Points on a hilly landscape, in no order, each with its height.
A ball rolls from a point to the lowest of its 2 nearest points, and stops where none of them is lower. Distance is the straight distance between rows; heights are no part of it.
J_231: [ -8   3  23   6  25  37  13  17   6  -9  47 -13 -54  54 -10 -14 -17 -22
  42  -6 -27  17 -17  15   3 -15  -2  -2 -27  -6]  height 62.0
J_653: [ 10   1 -28  24  15 -11  -5   6 -12  22  -5  32  16  10  10  -3  24  12
   9  26  21   4 -23  -2   0  10  17   2  15  15]  height 51.5
J_670: [ 37 -29  16  11  28   6 -21 -12  32   5 -13  -5 -29   6  24  29  -4  23
  11  -4  15  33 -22   3  18 -18   3 -17 -32 -15]  height 80.0
J_44: [ -14  -15   43   -3    7   37   -2   50   23   37   42   -5 -103   -9
   18   -9   -4  -24    8  -14   -5   -3  -23   46  -29   24    0   27
  -14  -17]  height 55.6
J_204: [-30  26 -19 -31 -12 -31 -46  -1  -2 -53 -22   9  25 -29 -12 -12 -25  -2
  10  47   6  36  -2 -28 -50  24 -38  10 -34  -2]  height 87.6
J_609: [-36  16 -14   5  45  20  25   9  15 -19 -36 -44   7  42 -15  12 -39  -9
  -5  21   9 -31  56 -20 -17  37 -10   8  19 -14]  height 72.7
J_207: [-19  16 -39 -28  -6 -55  -3  -5  34 -51 -16 -17  20 -39  -9  -5 -35  45
 -11  -8 -11 -14  30  -3 -15  -6 -32 -23 -22  -6]  height 58.7
J_131: [ 22 -10  -6   4 -20 -27   3  23  -5   7 -43  36   7 -11   3 -45   4  -5
 -22  -8 -18 -38   1  -8   7  17  58  -6   9   0]  height 54.2
J_754: [ 24  -7  -4  11   0   8 -43 -41 -41 -77 -30  30  36  -6  25  22  -3  -4
  28  -5  -8   3 -18  12  35   7 -27   5 -17  -1]  height 74.9
J_284: [-22 -13 -16 -42  52  14  28   6  15  23 -17 -45  -4  -9  -6  -2 -42   8
  -3 -42  -5  26  -6  16   1  17 -36  19  -9 -19]  height 34.9
J_577: [ 23   2 -11 -11 -34   3 -22 -31   9   2  30 -11  -6 -27 -13   1   0  19
   0 -13 -11  34   0 -17   2 -40 -28  -4 -37  -3]  height 22.6
J_91: [ -9 -33  44   8  -8  29   2 -36   9  -2  -6 -50 -16 -11  27  48   5 -24
 -19 -42 -20 -48  -3  -5  36   9 -14  -2 -24  -1]  height 38.9
J_357: [ 20 -40  93  -1 -11   8  -7  17 -19  -3  50  38 -39  36  41  68  42  -8
 -15  -4   1  11 -14  42  -5  -5  18 -23  -8  -1]  height 25.1
J_661: [  8  46 -54   4  46  -3 -34 -17 -12 -27 -19  -2   8  11 -32   3 -16  31
  22   2  21 -22 -36 -35  27   7  25 -25 -15  -5]  height 63.8
J_307: [ 12  24 -25   0  21  19 -29 -26 -52 -38 -76  31   2  -9 -26  -6 -40  -2
  21 -26  -6 -39   1 -16  50   9  19  -7 -10 -13]  height 69.4
J_815: [-21 -15  -6 -47 -13 -30  11 -10 -26  -4 -36 -11  48 -64  -4 -17  -5   3
  16 -17 -10  32 -22  15  21   2 -15  23  -8   5]  height 46.6
J_136: [ 40 -20  75   0 -25  23 -34 -21  14 -28  29  11 -48  35  10   4   2 -19
  19   5 -45  28  22  32   2 -10  14  -6 -14  -1]  height 62.3
J_603: [-20 -32  44   6  46  -6  73  15  -5  -2 -62   0  25  25  46  19 -39 -34
  13   2   5 -27  16 -15  19  25  -5  21  -6  -8]  height 68.1
J_942: [  9 -21  48  40 -24  42   7  13   2 -11  20   5 -15  22  40 -22  21 -67
  23  18 -30  -1  -1  20  -8  20   1  34  11  11]  height 82.2
J_210: [ 52  -7   1  -7 -12 -27   7 -26  -5 -23   1  45  24  39  19 -25  -3  11
   0  14 -34  10  -6  -7  20 -37   0 -27 -11  21]  height 61.9
J_113: [ -5  30 -71  14   0 -13 -45 -13  12   8  -8  41   2 -50 -37 -25   7  35
   1  -1  12 -13 -17  19 -20   5  -7  -4  22  16]  height 52.0
J_831: [ 11  15 -39  -5  38   3  -2  33 -20  30 -14  70 -16   0 -39 -34 -11 -16
  21 -10   5  33  24  17 -52 -17  15  -2  32 -13]  height 58.6
J_898: [  4 -31  63  -1   1  27 -13 -26  13   8  20 -29 -64   4   8  50  13   6
 -19 -27 -12 -16  -6  20  26  -6  13 -22 -21  -4]  height 40.6
J_748: [  7  16 -22 -19  21 -15 -31 -20   4 -36 -22 -24  10  -5 -19 -21 -27  13
  24 -14 -15  14 -32  -8  30   5  12 -16 -38 -10]  height 59.6
J_808: [  0   8 -46 -16  25 -37  34  40 -30  48 -27  67  25  -4 -34 -14  -3  47
 -22 -18  37 -10  14  15   1 -17  49 -25  58  -5]  height 61.7
J_872: [-33   0  27  11   2  12  47  -5  -3 -24  24 -46  31  41  26   8 -10 -47
  21  10 -21 -11 -12 -30  17   4 -31  16 -22   4]  height 57.8
J_683: [ 27 -29  18  18 -46 -15 -45 -46 -14  17  20  48  33 -15  16  45  40  23
 -16  12   9  12 -10   7   6  -1  15 -13   0  13]  height 42.7
J_400: [  8 -20  -7 -19  36  -9  60  22 -32 -10 -49  43  -2  -9  -8 -13 -23  -2
  19 -35 -22 -19  29  32  11 -48  15 -31  15   8]  height 62.4
J_641: [ 37 -26  18  -3  10  11   0   1  57   3 -27 -24 -34 -13  16 -11 -34   9
   4 -10 -11  32  16   2  -4 -13  -5   5 -26 -21]  height 81.7
J_348: [-49   3  13  19   0   8  -1   9 -13  -3  49  20 -35  -5 -29  18  26 -17
  39  25  -8 -11  14  48 -33   1   6 -23   5  24]  height 43.9
J_449: [ 19  11 -15  30  41  28   8   1  14 -10 -43 -11 -23  63   4  23 -29 -10
  -8 -13  11 -55   6 -44  22 -12 -25  -2 -31  -2]  height 76.0
J_978: [ -8  30 -33  36  34  31  12  31  24 -24 -23 -45 -18  53 -29  15 -33 -12
   3  -2  22 -46  48 -35  -6  -9   0 -16   1 -24]  height 74.5
J_349: [-24  48 -85 -12  20 -30 -29   2  -1  -5 -15  33  14 -34 -56 -22 -14  57
 -13 -26  33 -21  16  17  -9  12  -4 -15  52  -7]  height 44.7
J_261: [ 21 -19  38  59 -30  20 -13  -5  56  -8   9 -20 -24 -13  40  -1  20 -10
  -5  11  -4 -13 -14  -7  19  -6  10   3  -9   0]  height 87.2
J_447: [  4  64 -73 -19  -1   5  -8  17 -12 -35 -16 -18  57 -13 -59 -49 -21  22
  -8  17  63  23  17 -21 -13 -30 -19  21  79 -16]  height 73.2
J_728: [ 11   1  19  24 -40  21 -48  -5 -11 -49 -17  -9  45 -38  19   6  12 -42
  39  35  33  60 -32 -16   0  -4 -22  43 -15 -11]  height 78.9
J_997: [ -7  10 -62 -15   7 -25  19  36  -7   7 -33  31  16 -19  -3   6 -21  35
 -30 -14  45 -12  46  -3 -25  -3 -32  -1  18 -24]  height 24.5
J_378: [ -6   7  -8  11  12  21  20  -6  -5  15  24 -49  17 -16 -28   7  13   7
  42   7  20  46 -20   6  36 -48  14  -4  20  11]  height 59.2
J_456: [ 15  11 -37   4  10   9  -6  -1 -10  24 -21  -5  17 -44 -33   9   2  18
  29   1  43  44  -1  -6   3 -38   7   6  22  -7]  height 63.9
J_915: [-18  18 -29  -3  11 -10  -3 -30   6  33  27  -5 -16  39   0  14  25  42
 -65  -5  -5 -56   0 -28  -2  27 -16 -19   8  14]  height 39.0
J_241: [ -6 -11  21 -30   1  20  -5 -50 -31   3  21  -2 -43 -20 -30  24   0 -12
  -8 -50 -46 -31  31  20  -6 -30 -10 -39  -6   6]  height 56.8
J_812: [  5 -16  41  46 -18  19 -20  22  30  -7  41  13 -30  30  48 -23  39 -36
   8  23 -14  -5 -53  40   0  41   3  31   4  22]  height 80.8
J_907: [ 19  -3 -12  31  14  -3  15 -12  45 -61 -38 -15  17 -16  10 -20 -36   3
  41  35  -6   5  15  10  10 -23  -9  -5   6  10]  height 70.2
J_878: [-31  12  21  -5  15  -8  37  -5   8 -34 -40 -47  19  19   5  31 -46 -24
  -2   9  -1 -32  62 -51 -10   8 -22  -3 -21 -24]  height 71.2
J_80: [-33  20 -68 -23  17 -38 -14  51 -10  13   0  33  10 -21 -38  -5  -6  34
 -38 -57  42 -38  25  16 -36  23   3 -23  30 -34]  height 34.5
J_332: [ 44 -24  43   0 -11  25 -30 -38   8  10   5  27 -48  11  -7 -18  20 -11
  -1   8 -39  26  26  45  -8  -9  25 -12  30  19]  height 59.4
J_443: [ 11  -7  28  12   1  47  29  -8   8 -15  44 -34 -12  58  20 -10 -18 -38
  27  -6 -35  22 -22  -7  29 -26 -38  21 -30  -1]  height 59.7
J_114: [ 16 -14  -8 -20  23   2  25 -35  11  23 -29   5 -12  15  47 -21 -12  14
 -47 -11 -27 -19   1   7  13  32 -44  36  15  17]  height 46.5
J_537: [ 11 -21  26 -30   9   2  14 -44  23  40   7 -25 -10  19  30 -24   2   4
 -32  14 -35  15   8  23  -4  53 -24  39  26  25]  height 48.7
J_850: [  4  -5 -28 -23  31  16   1   9  -2  36 -59 -38  -8 -12  -9 -17 -28   7
 -23 -54   4  -5   2 -12  24  28  11  29   7 -34]  height 42.6
J_922: [-20  -1 -24  35  20  15  41  24  17  26 -15 -59  13   9  -6   3   9   7
 -23 -16  20 -49   6 -15  23   4  15  -4  32  -1]  height 72.3
J_153: [-34   1   3  15   1  36  24 -29 -44 -17   0 -31  53  18  30   7   9 -44
   7  23   2  -4 -15 -29  22  26 -44  45   7   6]  height 55.9
J_356: [-33   9  12  43  12 -21  29  11  62   4  -5 -36  18  13  56   2   7   3
 -24  23  17 -38  -2 -37  -5  53  -6  21   9  -2]  height 77.0
J_268: [ 30 -21  10 -12  -7   8 -28  21   5  47 -20  33 -40 -30 -10 -25   4 -23
   4 -10  -5  29  15  25 -41  10  27  12   3  -9]  height 52.6
J_857: [ -5  -5  12  -7 -14 -29  11 -14  15 -36 -20 -23  43 -37  47  10 -16  -8
   6  -2   1  16 -18 -36  16  -2 -37  18 -43 -17]  height 53.2
J_444: [ 19  11  -2 -20 -23 -18 -26 -11 -37 -21  25  22  43   2 -12  19 -10  -4
  32  21  16  53 -21 -37  -8 -31   6 -12 -44 -13]  height 34.7
J_620: [ 30   9 -36  25  16  20  19 -20 -14 -43 -27   8  24  -9  -8 -26 -11   5
  42   3  -9  -5 -14  10  40 -57  -3 -12  20  19]  height 67.9
J_952: [ -8  -4 -19  31  31   3  26  21  23  10  -8 -29  -9  -2 -22  17   5  27
   8  10  25 -16  13   7   6 -31  31 -42  25   4]  height 68.9
J_334: [  8   9 -13   6 -27 -42   6  -9  31   9   5  19  20   4   7  10  -8  37
 -35  40  13  -4  63 -27 -42  -3  -7 -13   9   2]  height 17.6
J_407: [ -2  12 -24 -18  24  -4   3   0 -30 -16 -15  29  13   3 -30 -38 -14 -22
  37   2 -19  24   6  11 -18  -8   6  -4   6   2]  height 61.8
J_467: [-17  43 -71  -3   5   7 -14  21  -6  19 -11 -15  41 -51 -52 -22  10  13
  16   0  53  28 -18  -6  -4 -20  -6  23  49  -4]  height 68.4
J_752: [ 31 -30  29   6 -29 -26 -36   6   2   9  31  72 -11   5  -2  30  21  17
 -20 -10   8   8 -48  18 -13 -26  53 -54 -30   2]  height 54.9
J_999: [-10  27   1   0 -38 -35 -60   3  41   8  -2 -16  18 -19 -14 -12  12  16
   3  62  23  42 -17 -24 -20  44  18  21 -14   3]  height 84.9
J_77: [ 11 -15 -12 -13  16 -10  12 -23   6  26 -10  34 -35  11  24   5  13  28
 -64  -9 -12 -47   9   8 -14  13 -22 -16   7  19]  height 43.3
J_648: [  9  -2 -20   8  -3 -10 -33 -38 -43  18  -3  26  33  -8  -4  35  20  25
  -2  13  30  -4 -21 -20  15  13  26 -12   0   3]  height 47.6
J_43: [ 24 -24  29 -15  -8 -39   7   4 -22  13  31  48  13  35  13   3  29   2
 -16   3 -17   4 -32   7   1 -15  37 -36 -15  18]  height 58.9
J_129: [ 31 -37  27   2 -20 -16   9  27  36  12  18  45 -47 -18  15  -5  23   4
 -39 -16  -8  -8 -29  20 -22 -43  22 -42 -26  10]  height 49.6
J_342: [-29 -21  21  12  33  25  -2  17  36  14  12 -14 -62  -6  38  12  -7 -16
  -4  -8   0 -33 -32  32 -23  63 -18  15 -22   3]  height 49.4
J_906: [-22  16 -24  11 -29   5  24  75  26  19  61 -19 -38   3 -17  -7   9  10
 -20 -24  27  -8  39   4 -36 -36 -21  -2   8 -33]  height 51.8
J_636: [-13   5 -16   6  -4 -10  27  57  -6  33  35  -5 -11  18 -22 -12  22  -5
 -20 -36   1 -36 -24 -17  -6 -27  43 -34 -11  -5]  height 60.5
J_856: [ 27   1   1   7  17  27 -19 -39 -61 -39 -51  47   7  17 -29   3 -12 -19
  24 -31 -30 -34  11  14  46 -17  28 -28  14   6]  height 66.7
J_156: [ 33 -20  42 -28  36  24 -14 -26  -9  46   1  26 -61  24   0 -24  21 -16
 -27 -15 -30   7 -18  52  -4  11  32 -13  43  21]  height 55.8
J_561: [ 23   1 -17  -7   5  -3 -22   7  63  16 -17 -30 -32 -22 -26 -42 -17  24
 -10 -22  -9  28  10  17  -3  -8  16  -1   3 -11]  height 83.6
J_592: [ 17 -11  63 -12 -11 -11 -19 -14  28   4  29   6 -53  44  10  18   0  12
  -1  38 -25  22  38  -4 -10   9  31 -20 -25  -3]  height 65.1
J_369: [-12   5  -3   7  11  28 -33  44  12  43  40  20 -70 -13  -7 -10  23 -10
  23 -18  17  29 -48  27 -17   9   4  16 -19 -11]  height 54.8
J_693: [-23 -10  31 -29  14  -4 -10  -9  -2  36  45 -12 -41  20  38  45  10  11
  -8   5   4  29  -8  -4 -15  40 -36  22 -44  -8]  height 20.3
J_111: [ -6  13  11  -6  -9 -17  -8 -12   5  35  37   4  -7  37 -27 -23  23  15
  -1  48 -17  22  30   9 -17  16  38 -12  27  24]  height 30.8
J_361: [ 16  28 -31 -32 -47 -47 -16  -8 -16 -21   2  42  68 -35 -31   6 -27  24
  15  50  40  43 -18 -34 -34 -29  11  -7 -14   2]  height 39.2
J_517: [  1 -36  25 -37  11   3  53  -5 -44   5  -5  18 -18  -6  -5  25  -8 -36
   3 -37 -39 -26  40  25 -13 -45  -6 -33  -6  10]  height 59.8
J_119: [ 15 -23  35 -44  24  12  13 -18  28  42  18 -30 -39  15   8 -34  -9  -3
 -19 -16 -45   9 -25  49   9  31   6  11  15  15]  height 51.7
J_758: [-34   4  25 -24 -34  -3  17 -11   2  24  87 -26 -30  -6   9 -10  32   6
 -11  -7 -35  -1 -26  33   3   0 -35  12 -10  26]  height 48.1
J_560: [ 10  -1 -35  21  38 -11  13  13 -30  42  -5  52   8  11 -25  13  25  28
  -2  -3  36 -14 -28   4   6 -24  59 -43  33  12]  height 56.5
J_786: [ 37 -20  44 -11 -15  13 -31 -29 -53 -14   3   3  41  32  25  32  31 -22
 -14 -30 -27  16 -14   8  45  23  -1  24   4  -2]  height 49.2
J_733: [-40  13   4  14 -37  17  25  42  20  25  72 -45 -56  -7 -11   1  19  16
 -15 -18   3 -28   0  -2  -3 -24 -16   3 -11 -16]  height 46.7
J_846: [ 34 -38  56  23 -26   0 -20 -37   2 -20  22  27  11   5  46  40  46   7
 -18  -3 -11  12  -9  34  17 -10 -10 -13  18  23]  height 37.1
J_676: [-21  -9  24  41  -4 -16   4  23  34  13  13   3  -3  12  56  -4  35 -19
  -8  33   8 -24 -25  -9 -14  57  10  19  -3  11]  height 78.8
J_176: [ 19 -30  23  23  15  19 -15 -17 -24 -63 -16  29  41  13  47  27   1 -16
  32 -16 -10  27 -33  45  24  16 -42  32   0   5]  height 76.3
J_598: [ -5  33 -35   2 -14   1 -28 -14 -40 -58 -62   4  32 -30 -23 -13 -33  -6
  15  11   9 -37   1 -41  16  14  20   0 -17 -13]  height 71.8
J_125: [-39   3  -2 -47  25  -5   2  10  -2  48  30 -36 -27   1  -8  16  -2  15
 -13 -15   7  31   3   0 -22  34 -24  17 -19 -11]  height 27.2
J_314: [ 27  25 -33   5  18  12   6  -9 -44  -5 -19  16  30  16 -46 -26 -12 -11
  38  -3  -4   4   0 -22  18 -47  42 -21  21  -1]  height 64.9
J_220: [ -7 -39  78 -12  15  14  13  -5   1  26  48  -1 -43  34  51  56  20  -1
  -2  12   0  24  -1  33  -2  21 -17  11 -12   2]  height 11.2
J_852: [-22  -1  14 -22 -35  -6  13  -2 -14  -2  17  -4  37 -25 -10   5   6 -21
  30  47   7  72  20  -3 -30 -28 -39  25  -1  11]  height 39.9
J_83: [-48  19  10 -12 -32 -29 -11  11  10  13  48   5 -10  -7 -15 -12  26  -6
   8  41 -23   2  14  20 -42  40   0   2   2  25]  height 37.4
J_640: [ 35 -16  -7  36  40  36   5   9  26  24 -37 -11 -34  36  14  10  -5   3
 -17 -14  21 -13 -13 -19  26 -26  11 -11 -10  -7]  height 77.7
J_345: [-14   3  21   9 -33  26  11  22  10   0  51 -41 -47  -3  -1   4   7 -22
  -3 -44 -28 -38 -27 -17  23 -28  -4  -8 -52 -11]  height 40.1
J_864: [-14 -21  16 -27 -12 -42   5  -8 -37  -9 -21   6  51 -31  31  26  11  -2
   2 -10  -1   2 -25  -7  24  19   1   8 -27  -3]  height 50.1
J_634: [ -5   1   2  -3  38  24  15  18 -19  37  39   1 -42  22 -20  -5  22 -10
  -3 -50  -7  -5 -55   9  19 -30  25 -29  -2   2]  height 64.8
J_260: [-15  -4  32  21 -23  19  -2  -8 -24 -18  16 -37   2  12  10  39  12 -53
  -4 -41 -22 -63 -17 -35  31  -3 -10  -3 -48  -6]  height 34.6
J_426: [-33  10   9  11  -3  42  -9 -25 -37  21  37 -18 -27  -1 -36  16  28 -16
  20  13  -4  -2  31   9  -7  12  18  -3  23   8]  height 49.7
J_650: [ 18  28 -24 -29 -38 -66  26  14 -10 -13  -1  24  75 -13  11   7 -27  34
 -16  39  41  15   9 -69 -23 -32   0  -1 -16 -11]  height 42.8
J_734: [ 23 -11  48  -4 -46  27 -29 -17 -55  21  51  31 -14  38 -13  31  19 -34
 -17 -24 -24 -18   1 -14   1  -8  42 -21 -21  -9]  height 41.5
J_205: [ 30  31 -10 -18 -21 -42  36 -10 -26 -24 -38  23  62  19  16  -6 -34  30
 -12  50  22  -1  34 -71  16 -19   9   7   8  -4]  height 45.4
J_501: [-22  43 -64   9  42  -8  -7  26 -26 -21 -13 -14  35  -5 -24   7  -6  15
  27  30  60  -9 -41 -36  -3  13  10   0   3  -7]  height 68.0
J_710: [  7 -25  38  -4 -37 -12   4 -29  22   7  37   2 -18 -21  30  -3  40   3
 -31   1 -35 -12 -11  31   5  -9 -12 -11   2  32]  height 43.0
J_600: [-10   8 -38 -14 -24 -43  30  15 -20  16 -41  52  33 -27  15   8 -18  53
 -59   3  36 -43  65 -12  -7  20  -8   4  38  -8]  height 17.9
J_844: [  4  39 -35  -5  -6 -20  30  32 -28 -16 -64   4  54  16  -2 -44 -31  18
 -15  28  27 -24  30 -44  29  16  32  19  33  -9]  height 48.8
J_618: [ 12  -3  47  32 -60   9 -49 -32  16 -10  24  -5   9   2  16  -9  34 -16
  14  47 -14  31  13   3   8  29  22  24  13  15]  height 82.0
J_597: [-25  -5  -4 -17 -31   1  20 -23  11  -7   4 -43  25 -61 -19  -3  -3  -2
  19   8 -12  45  32  19 -11 -30 -45  15  10  13]  height 36.0
J_59: [ 36  -9  29   4  35  37 -30  -8 -17  25  23  37 -60  41 -17 -12  32 -19
 -14 -34 -13   7 -50  27  17 -11  44 -28  15   0]  height 60.3
J_817: [-26  -7 -13  33  13  15  35  22  58  32   8 -63 -13   8  26   6   3  14
 -46 -11  24 -34  20  -4  -2  32 -20  19  33  -6]  height 74.8
J_500: [-23   5 -12 -24  13 -35  13  -5  43 -43 -14 -42  19 -16   7 -22 -40  14
   2   1 -25   2 -10  -2   4  16 -25   2 -32  -1]  height 56.1
J_216: [-30 -11  57  31 -34  48  28  23  24  12  40 -29 -54   1  20  -9   4 -41
  19  29 -19 -12  21  25 -20  23  -2  47  15   0]  height 83.8
J_465: [-48   3 -14  -3 -18  -6  28 -11 -55  -3  -7 -30  60 -24  17  16  17 -24
  -5   9  16 -18 -14 -36   7  18 -27  24  -9  -1]  height 53.6
J_753: [ 19   4 -13  32  -6 -13 -22 -11 -57 -70   3  48  68   1  31  55  19   7
  29   8  31  -9 -45  -1  29 -11 -21  -7  -7  10]  height 73.1
J_820: [-50  18 -21 -10 -14   6 -16   4 -29 -14  -1  -1  36 -40 -33 -11  16 -34
  39  36  14  42 -18  13 -30   6 -32  23  10  17]  height 44.0
J_245: [-36  16 -29 -30  29 -25  23   1  -1  23  24 -38   2  29  -2  13   5  32
 -27 -11   1 -14  -1 -12  -1  21 -22  -8  -9   0]  height 33.5
J_503: [  1  42 -47  -8   0 -19  10 -17   8 -56 -36  -7  25   5   1  -8 -40  35
 -26  10  -1 -38  45 -36   0  -4 -45  -2  -3  -8]  height 60.8
J_828: [  7  12 -33  -6   4 -10  19  66  20  30  36   7  -8  29 -33 -21   2  14
 -24 -28  19   4  21  -5 -30 -37  23 -25  20 -22]  height 56.3
J_686: [ -3 -29  10  16  52   8  50  29  -7  10 -37  23 -12  43  38  -4 -10 -29
  -2   2  -4 -38  -3   9  -4  15   2   7   6   7]  height 66.3
J_61: [-10  38 -34  -6   2 -17 -47  16  47   2  14 -26 -19 -19 -65 -15 -12  41
   6   0  21  23  29   9 -26   1  17 -22  18 -22]  height 86.5
J_576: [-11   9 -19  -4  22  -3 -16  30   6  19  36  37 -36  -3 -15   1   3   1
  31   6  12  42 -11  22 -41 -13 -20  -5 -24  -1]  height 50.2
J_429: [ 17 -29  -5  -9  21  19  -9  13 -12  25 -59   7  -7 -30  10 -24 -15 -25
  14 -22   2  26  -9  16  -2  32  14  39  -2 -18]  height 48.6
J_608: [ 30  -6 -26   4  28   1  -3  45  21  23 -27  41 -31  19   0 -39 -17  -6
   2   9   5  30  27   6 -47   0   6  11  10 -12]  height 55.7
J_925: [ 42 -20  18  21  -7   5  -4 -33 -16 -39 -34  37   2  26  11  -7   2 -12
  -1 -10 -39 -38   6  12  33 -31  17 -29   3  21]  height 64.3
J_797: [-12  17 -19  24  -7  21  10   0  30 -54 -36 -49  38 -40 -17 -24 -30 -13
  39  50  23  21   3  -9 -11 -16 -17  25  23   5]  height 72.1
J_652: [ 22  36 -33 -14 -33  16 -38 -12  -7 -14  30  -2   9 -31 -47 -19 -16   0
  30  -1   7  55 -11 -28 -18 -54  -9  -2 -27 -15]  height 28.7
J_387: [ 10  -9 -23   2  24 -10  45  26  10   0 -27   7   2 -19 -35 -31  -5  21
  11 -21  -7  -7  24  31   6 -59  33 -41  45  10]  height 65.2
J_938: [-25 -13   8 -19  31  -6  60   6 -36  -5 -73 -21  28   6   5  30 -39 -12
   4 -10   5 -31  39 -23  24   9  -3   5  -4 -14]  height 69.6
J_990: [-13  22 -47  22  12  -7   1   9 -47 -39   9  18  55 -22   9  25  15   0
  51  39  58  -2 -58 -15   6 -15 -15   2  -5  10]  height 70.9
J_424: [  6   2   0 -18  -4 -58  34 -11  13   3 -46  27  22  -1  40   5 -22  49
 -45  16   4 -21  58 -24   1  17  -9  -1  12  -2]  height 11.6
J_318: [-22 -25 -10 -13  55  10  15  34  44  35 -15 -33 -42 -12  16  -1 -28   8
 -30 -41   7 -24 -17  34 -15  52 -18  15  -1 -13]  height 42.9
J_57: [  9  -5   9  -9 -21   2  16  -6  -3  20  11 -26  -2   0  -2  32   2   1
 -18 -18  -2  -9  31 -41   2 -26  -4 -12 -27 -17]  height 28.6
J_790: [ 24  -9  24 -11 -21  12 -28 -53 -56  14   9   2  18  33  -9  29  19 -16
 -21 -30 -30 -25  -3 -24  37   7  23 -12 -14   2]  height 46.0
J_313: [ 10   5 -16   6 -10 -24  33  35   6   4 -63   3  24   7  21 -51 -15   4
 -35  -2  -8 -46  25 -21  21  35  28  24  31  -5]  height 51.6
J_700: [ 30 -26  73  12 -32  21 -23  -1 -28 -25  44  25 -12  48  18  57  30 -26
 -17 -36 -21 -19 -17   6  17 -21   8 -29 -28  -1]  height 35.4
J_968: [-33  17   5 -40 -10   6  -1  -9 -14  18  64 -18 -41 -22 -40 -15   9  -6
   0 -40 -44 -10  11  25 -18  -4  -9 -14  -7   6]  height 52.9
J_855: [-10  28 -21 -32 -19 -59 -49   2  35 -21 -31 -10  33 -38 -28 -17 -22  33
  -8  41  20  31  12 -24 -34  30   3   1  -9 -11]  height 86.4
J_868: [ 26  14 -12  26 -56 -12 -53 -20  21   7   1  16  21  -6   5 -31  21  -3
 -13  46   1  14   0 -31 -14  30  23  23   1   9]  height 83.5
J_492: [ 13   3 -19   1 -10 -32  14   4  25  33  -4   9  16  18 -13 -24  16  34
 -34  37   5   6  51   2 -24  10  21 -10  54  17]  height 23.6
J_112: [-30  30 -49  11  -3   0 -53 -16   2 -14   0  18  14 -47 -33 -25  22 -10
  43  12  -1  16 -53  35  -1  12 -27  14  14  32]  height 49.1
J_484: [-38  18 -33 -44  -9 -19  16  -8   2  -3 -22 -44  55 -53 -40 -39 -16   5
   6   3  -2  42 -11  18   4  -2 -31  27  28  12]  height 41.6
J_274: [ 15 -12  63  17 -52  20 -39 -12   2 -32   8 -38  29  -9  17  10  18 -32
  34  20   1  63  -9  -3  23   8  10  32  -8 -13]  height 80.3
J_144: [ -4 -10  31 -22  -1  15  -9 -16  13  32  22 -44 -58   4 -13  48 -11  30
 -17 -31  -3   4  25 -14  13 -18   5 -23 -38 -24]  height 34.4
J_90: [  5  -5  -2  10  31  27  10  22   0  -5   5  20 -45  39  13 -15  -9 -38
  12 -14 -26 -22 -11  15 -19  -3 -13  -8 -19   3]  height 64.2
J_431: [-25 -20  15  16   4  43  28 -16  -3  24  22 -53  -2 -10 -13   8  17 -15
  25 -10  -7   5  -4  24  33  -5   9  10  20  12]  height 54.7
J_253: [ -9  -4  43  58 -47  16   3   0  69   4  13 -22 -34 -22  38 -19  16 -23
  -6  31 -12 -23  37  -8 -21  18   2  26  13   5]  height 85.6
J_185: [  8 -21  28  24 -21  -2 -15   4  19 -39  -1   9  43 -21  58   0  10 -35
  33  13   5  48 -45  16   9  15 -47  53 -15   8]  height 77.6

Where does a ball stop that starts at each point below?
J_253: J_846
J_449: J_597
J_952: J_846
J_231: J_597
J_467: J_424
J_313: J_577
J_119: J_220

Call two points neighbours if one is among the 2 nearest of the other. Go from one point of each pair to the other, from neighbour to neighbour, staying as low as possible. Name the highest point that can't be avoided.
J_424 and J_597: J_113
J_260 and J_846: J_131
J_260 and J_577: J_898
J_846 and J_220: J_786
